Each row is a point on a tangle of strands that fork, close into loops and nearly touch. The rows are in no order.
Two points are linked if the straight distance between their rows is under 81.1. Some points are linked to none.
Luz: [  3  34 -19 -55  22   5  19 -49   6  11  23 -55 -23  -7   8  10   7   9
 -34 -46 -41]
vagop: [-52 -13  54  13 -30   0 -24 -28   9  17  -4 -37 -11 -25   4  18 -36 -32
 -16  12  -3]
Luron: [-26  12  22  28   2 -12  15  -2 -15 -11 -32 -24   6  10  -2 -14 -41 -52
  22  11  -6]
gufe: [  7   2 -22  21 -19  -6 -13  -9 -14  18 -15  35 -11  18  -5 -29  12  17
  15  30  11]
Tabe: [-12  14 -23 -25   8 -15  -7  29  10 -23  -1  12  41   4   7   5  34  34
  29   6  -7]
riz: [-12  32   1   9 -16  30  25 -31  17   8   3  -2 -44 -36 -42   7   0  46
 -23   3   5]
zemu: [-25  14  -6  -7 -24  -5 -24 -19  11   3 -30 -10  -4  15   2   3 -16  -8
  22  22 -11]
gozez: [ 19  27 -35 -56  10  20  -5 -50   4 -11  24 -36 -11 -32  12  10  11  10
 -40 -28 -40]
Sona: [ 31 -55  -3  56 -23   3  20  17  17   8   8 -13 -29 -25  -7  23  26  37
  -7   4  25]
Zeda: [ 29 -48  21  29 -26  19  -7 -27 -27  54  25   5  12  11 -20 -26 -13  -9
  13  40  26]
Gaf: [  1  40  -1  26  25  41 -14  14  14   2  -5  41 -42 -10 -45  -9  -2  28
   4   5  13]
bisut: [-20 -14 -37  -5 -15 -17  -6 -44  19  23 -52   6  17   8   1  20 -31   4
  28  23 -12]
tuvud: [ -6  46 -36 -55 -16  -6   0 -51  19   8  -1  -3 -33  21  20  10 -14   0
 -20  -9 -33]
Kifaz: [  6  20  -3 -29  53  -2  12  11  15 -44  -5 -29  66 -24  -2  34 -21 -18
  24 -11 -31]
Pag: [ -6  22 -35   4   0  14 -23 -21 -26  25 -38  36 -13  22 -15 -41  -4 -21
  34  18  16]
nema: [ 24   4 -10 -38  -4   0  25  -6   5 -30  41  -5 -28  11  21 -17  54  39
 -41 -53  -3]
Sos: [-26 -10  31 -51  -1   1 -52   8  18  -1  -1  28  18  -3   6  32   4   3
  -4  29  30]
sodop: [ 27 -42 -42  59 -30 -32  21  -3 -21  23   7  25  12  10  11 -27  35  13
   4  15  -6]
Fid: [ 49 -45   7  35 -36  16   5 -24 -13  37  29  27 -21  -3 -18 -11   1  17
   4  29  20]
Mel: [ 24   5 -25  17   6  16  43   8  17 -12   4  21 -38   3 -19 -13  39  60
 -21 -44  20]
mera: [ -2  13  18  10 -25  26  -3 -34   6  12   2  15 -48 -24 -31  -7 -19  22
 -13  30  11]
dabem: [ 18  29 -49 -80   7  14   8 -53  12 -14   8  -8  -1 -17   9  11  17  30
 -27 -14 -16]
nomul: [ -8 -19  -5  21   7 -20  11  56   8 -46  19 -26   3  23  26 -12  22   7
   8 -39 -31]
vulok: [ -5  -8 -10 -35  14  23 -19 -33   9 -14  12 -72  26 -59  -2  20  14   8
 -12 -16 -36]
putuk: [ -6  17 -30  44  17 -18  28  -2 -16  29 -23  19  40   4 -13 -19   8  14
  27  38  -6]
fuda: [  9 -37  16  28 -40   7  13   7  18  -6  19  -4 -50 -31 -15  11  14  48
 -27  -1  23]
pobi: [ -6  52   5 -54  36  -8  36 -28   6   9  30 -45 -42   5   7   1  19   3
 -26 -55 -22]
Vugu: [-47  53  10  -6  11   9 -24  -6   7  -8  38 -20 -55  -3   9  -8  -3 -13
 -22 -46 -48]
ler: [  0  14  -1 -33  20  27 -24  14  11 -31  24 -31  28 -21  -8   4  40  33
   3 -22 -21]
Funu: [ -6   0  30  15  -1 -16  29 -14 -35  14 -42 -16  28  11 -13  -6 -57 -71
   9  13  28]
pivef: [  6 -27 -30  24 -14 -29  13  38  10 -27   0   4  -4  21  18  -6  44  26
   6 -23 -19]
Nule: [  7 -11  10  13  -1 -53  14  57   2 -56 -13  30  49  17  23   4  13  -7
  22  -9  -2]
nem: [-16 -30  21 -34 -10  25 -34  16 -27  34 -44  11   8  -1 -25 -20 -19 -44
  -1  19  46]
gub: [-28  13  17 -21  -4  22 -21 -12   7 -27  54 -41 -22 -53  -2   5  26  21
 -23 -29 -25]
fum: [-40  -4  35  29   1   2 -31  34   5 -35  14 -15 -24  11   7 -10 -11 -30
   7 -13 -24]
Zumer: [  5 -18  32  14  11  13 -34  34  24  14 -18  52  -7  -2 -15  17   0  15
  -1  23  55]
gevap: [ 25 -39  32  33  30  17  -4  38  -7  17 -10  44  28  11 -12  -1 -16 -31
   5  11  49]
Kekig: [-14   4  46  29  11   6  17   8 -15  17 -22  10  31  12   1  26 -46 -26
 -37  20  62]
Nutot: [-30  14  21   7 -14   1 -30   5   9 -17   2 -21 -14  12   5  -5  -5 -12
   8  -2 -22]
Beru: [ 49 -11 -14  43 -18  18  32 -15  -4  22  32  28 -45  -3 -17 -11   9  33
 -17   6  10]
Relup: [ 11  -1  23 -31  17 -17 -22  36  -8 -48  21 -26  47 -13  35  13 -12 -36
  -9  24 -26]
nibu: [-34 -28  45  -7 -28  12 -24 -30  -5  37 -38 -24   8 -12  -2  14 -39 -47
 -20  26  26]
lobu: [-19  31 -20   6   0 -31  -1  11 -14  -1   5 -11 -13  52  32 -23  21  -2
  -5 -19 -34]
Zita: [-21 -17  50  -4   5   0 -27  34  19   3  -8  27  15   3   6  32  -8   0
 -17  13  37]
rup: [ 23  14 -16  31  -5  18  54 -10  -3   7  18  -9 -50  -4 -17 -22  20  50
 -34 -19  13]
lil: [-34  41  18 -29 -10  12 -54 -23   9 -14  41 -10 -36 -25  14  -2  -5 -21
 -10 -22 -53]
Fone: [ -9   1  25  12  -4 -28  36 -30  -9  20 -52 -12  41   6   3  34 -62 -38
  -9   9  33]
vubi: [ 20 -40 -10  50 -11  -9  29  31   8  12  -9   6  12  -7  -5   6  29  48
   6   8  23]
puvos: [ 12  -5 -16 -11 -33  -7   3   6  10 -23  22  12 -43   9  17  -5  29  44
 -33 -26 -14]
disu: [ -1  29 -22  -5   7 -32  28  14  -7   6  12 -20 -27  42  23 -22  42  28
 -18 -41 -15]
Loz: [-15  14 -29 -58 -22   3 -26 -50  23  -3 -11  15 -14 -12   2  34 -12  15
   7  27  -5]
fudaz: [ 24 -63 -13  64 -26 -36  19  12 -17   4  -4   2   9   4  22 -13   9 -19
   6  17   5]
Tovel: [ 29 -76  19  40 -31 -23  10   5 -28  26  -3   5  24  14  15 -22  -6 -37
  -3  20  27]
dusap: [ 11  42 -35  -8  16  23  -4 -35 -25  44 -11  46 -33  28 -20 -41  -3 -23
  14   7  19]
zov: [-38  30  16 -19  -6  23 -35 -19   4 -13  57 -24 -25 -70  16  10   4  -4
  -8 -27 -51]
kolal: [ 27   6 -14  48  26  26  -5  36  12   0   2  43 -25   2 -27 -12   9  37
  21  -7   7]
Pid: [ 47 -66  -5  14 -16  13 -31  12  -3  30 -16  51  -6   6 -11 -17  13 -32
  16   1  35]
soru: [ 19  14 -12 -40   4 -29  44   6   2  -1  28  -2 -32  36  22 -20  56  31
 -26 -52  -6]
pubag: [-14  12  24   2  24 -30  40  38  -7 -59  22 -48  33  -1  -1  14 -12 -15
  15 -19 -10]
Bafen: [ 41  -1 -31  27  -1   5  -7   3 -11  20   4  67 -25  21 -12 -40  17  -3
  17  -1   6]
dazo: [-30 -24  44 -26 -18  16  -5   0 -28  34 -53 -12  25   3  -5  -6 -41 -59
 -25   8  43]
mazer: [-42   5  34  42  13 -16   8  23 -10 -41   3 -34  -9  13   2 -17 -35 -43
  13   1  -8]
nogu: [  3  17  21 -25  47 -20  25  26  -7 -58  23 -46  53 -25  -2  30 -20 -27
   6 -19 -15]
Zifig: [  2   0  -5  45   3  15  21  15   1  13  -9 -23  -2  -3 -22  -5  19  55
   5  10   9]
sati: [-10  71 -18 -17  30   0  36  -9  11  24  -9   9 -51  17  -1  -8   7  13
 -17 -27  -3]
fuv: [  6  20 -37 -39  54   7 -19  14  18 -31 -14 -16  56 -13   4  22   1   0
  29 -10 -35]
veku: [ 26  30 -18  20  26  14  -2  -2 -11  27   6  62 -50  39  -4 -39   6 -10
   1 -11  12]
pidup: [-14 -19   9 -37   4   5  -9 -29  27   9   7 -49  37 -47  -4  53 -18  19
  -6   0 -30]
rati: [  7  12 -57 -69 -12   2  -6 -52  18  -3  -7  10   8 -19   9  33  -4  41
   5   8 -21]
zivo: [ 13 -30  32  34  10  12  23   1 -45  30  13  -3  34  18 -22 -32 -33 -53
  29  18  19]
Nidip: [ 43 -53  -9  58  -1  18  -4  13  -1   4  22  12 -13  10  -1 -17   5 -48
  29  -8   6]
putu: [ 39   0 -35  34  12  20  14  34  22  -8  -2  37 -42  -6 -19  -1  35  46
  -2 -31  10]
lonup: [ 47 -39 -40  29 -15   5 -20   4   3   6  -8  72 -21  14  -5 -14  35 -16
  22  -4  22]
soga: [  7   5  10 -41  33  -6 -39   4   4 -28  -1 -22  46 -36  28  30 -29 -45
 -14  20 -34]
Siv: [-16 -23  25   1 -37 -35   5   1  -5 -18  -8 -40  22  16  37   2 -16 -12
  -6  29 -14]
Kage: [  4  23 -31 -41 -16  -6  10  -1   6 -14   7  33 -10   8   8  -6  36  47
  -9 -11   5]
fis: [ 39 -40  14  42  26  23 -25  38  25  22  -6  53   0  -4 -14  18   6  -2
  16   9  41]
dusuv: [-11 -12  -2 -12  -6 -31  -9  43   1 -32  -9  30  48  22  23   7  15  12
  27  19   0]
vokuz: [-14   7  -2  -9 -16 -39  12  16 -13 -30   3 -38  43  16  33   0  -8 -10
  14  14 -30]
mugas: [-11  29 -14  20  -5  22  20 -23  11  18 -21 -27 -18 -13 -37  10  -5  43
  -1   6  -3]
vov: [-36 -10  16  -9 -24   0 -10 -34  19  10   0 -50   0 -26   1  39 -31   3
  -7   8 -30]
Vos: [-21  28 -21  28  14 -12  17  11   2   3 -38   7  30  11  -6  -2  -5  10
  35  17 -12]
Lotab: [  3 -20   0 -14  13  37 -23  18 -36  35 -28  21  14   6 -42 -38 -16 -45
  35  14  33]
nen: [ 14 -10  12  35   0  12  11 -20 -35  40  -1   3  37  12 -17 -24 -15 -27
  31  41  12]
koler: [ -6 -33  35  20 -28 -18  -2   8 -18   1 -20  -2  17  16  15 -14 -10 -21
  -1  28  18]
neso: [ 25 -53  11   5 -12  18 -32  26 -21  24 -14  27  -5  16 -20 -41   0 -43
  21  -2  27]
Zefar: [ 14 -21 -27  64   1 -22  26  -9 -31  33  16  22  26  15  -3 -35  15  13
  15  24 -11]
Keka: [-14  14  28  -7  -9 -19  20 -16 -15   4 -41  12  49  17   8  39 -50 -36
 -34   4  59]
sufa: [ -6 -15  16   8  17 -29  17  65   4 -65  15 -14  20  10  17   4  -1 -12
  19 -24 -13]
fuza: [  3  37 -44 -73  -4   9  26 -26  13 -21  13  34 -12   3  20  -2  30  43
 -26  -3   3]
duta: [ -4   4  28  21  12  30 -37  23  22   7  -8  48 -32 -22 -40   9  -7  19
  10  15  31]
Mar: [-20  53   4 -35  32  -6   9   4   8  -1  36 -26 -55  17  15  -3  19  -2
 -26 -51 -31]
mizok: [-13  43 -23 -22 -21 -23  -4 -35  -3  17  -2 -20 -25  36  24  -6  -4  -9
  -8 -12 -40]
piba: [  9  -3  20 -30   0 -51   4  27 -19 -54  19 -18  54  12  37  13 -12 -35
   1  14 -15]
Lig: [  4  20 -28 -49  30  21 -27   6  13 -24   5 -11  44 -19  -5  14  32  37
  24  -2  -8]
Mifir: [-22  -5   2 -56   0   5 -48 -16  29   6 -13   6  16 -14   6  54 -16   9
  10  31   5]
Gen: [ -9 -13  28  28 -40   7 -10  -5   9   4  15 -11 -46 -25 -16   7   1  29
 -15  21  12]
dosim: [-27  -2  17 -10  -7  11  -4   6   8 -29  31 -45  -6 -24  -4   5  25  37
  -8 -16 -13]
Neka: [ 18 -36  38  34  18   6  19  22 -30  10   5  17  29  16 -10 -21 -29 -58
   9  -3  41]
sebu: [-19 -14   7  -9 -11 -18  16 -23  18  15 -51 -14  38  -2  14  39 -48 -13
  15  23   3]
rab: [  0   1   5 -31  26  10 -34  -3  -1 -18   8 -58  35 -65  20  21  -6 -19
 -16  -2 -43]
muza: [ -5  70 -36 -11  33  -4  13 -25  -5  37 -24  41 -41  35  -3 -14 -10 -12
   9 -13  -5]

A fork is a point with three links, a tip a point with one. Leave the first point through the second and follow the links. Name the first fork or tip that comes.
Mar; Vugu | Lig
Siv; koler | Vos
Beru; rup | Zumer
dosim; gub | dabem
fudaz; Tovel | Bafen
Funu; Luron | Fone
fuza; Kage | tuvud

How many points has the smallest loop of links through each point below? Write - if it is on no loop.
nogu | 9
Fid | 15
Luron | 9
Bafen | 5
Sona | 8
nem | -
Zita | -

A tip is a point with one link. Name the tips that can be reached along the links from each point below, in the order of the rows.
pidup | sati, Vos
mizok | tuvud, pivef
sebu | Kekig

Name the points in between on the shortest way along the links from the first point to the second, in order.
zov; puvos | lil, Vugu, Mar, pobi, Luz, gozez, dabem, fuza, Kage
sodop; vov | fudaz, Tovel, koler, Siv, vokuz, piba, Relup, soga, rab, vulok, pidup
sati; neso | muza, dusap, veku, Bafen, lonup, Pid
mizok; fis | lobu, disu, soru, nema, puvos, Kage, fuza, dabem, rati, Loz, Mifir, Sos, Zita, Zumer
Neka; Mel | zivo, nen, Zeda, Fid, Beru, rup
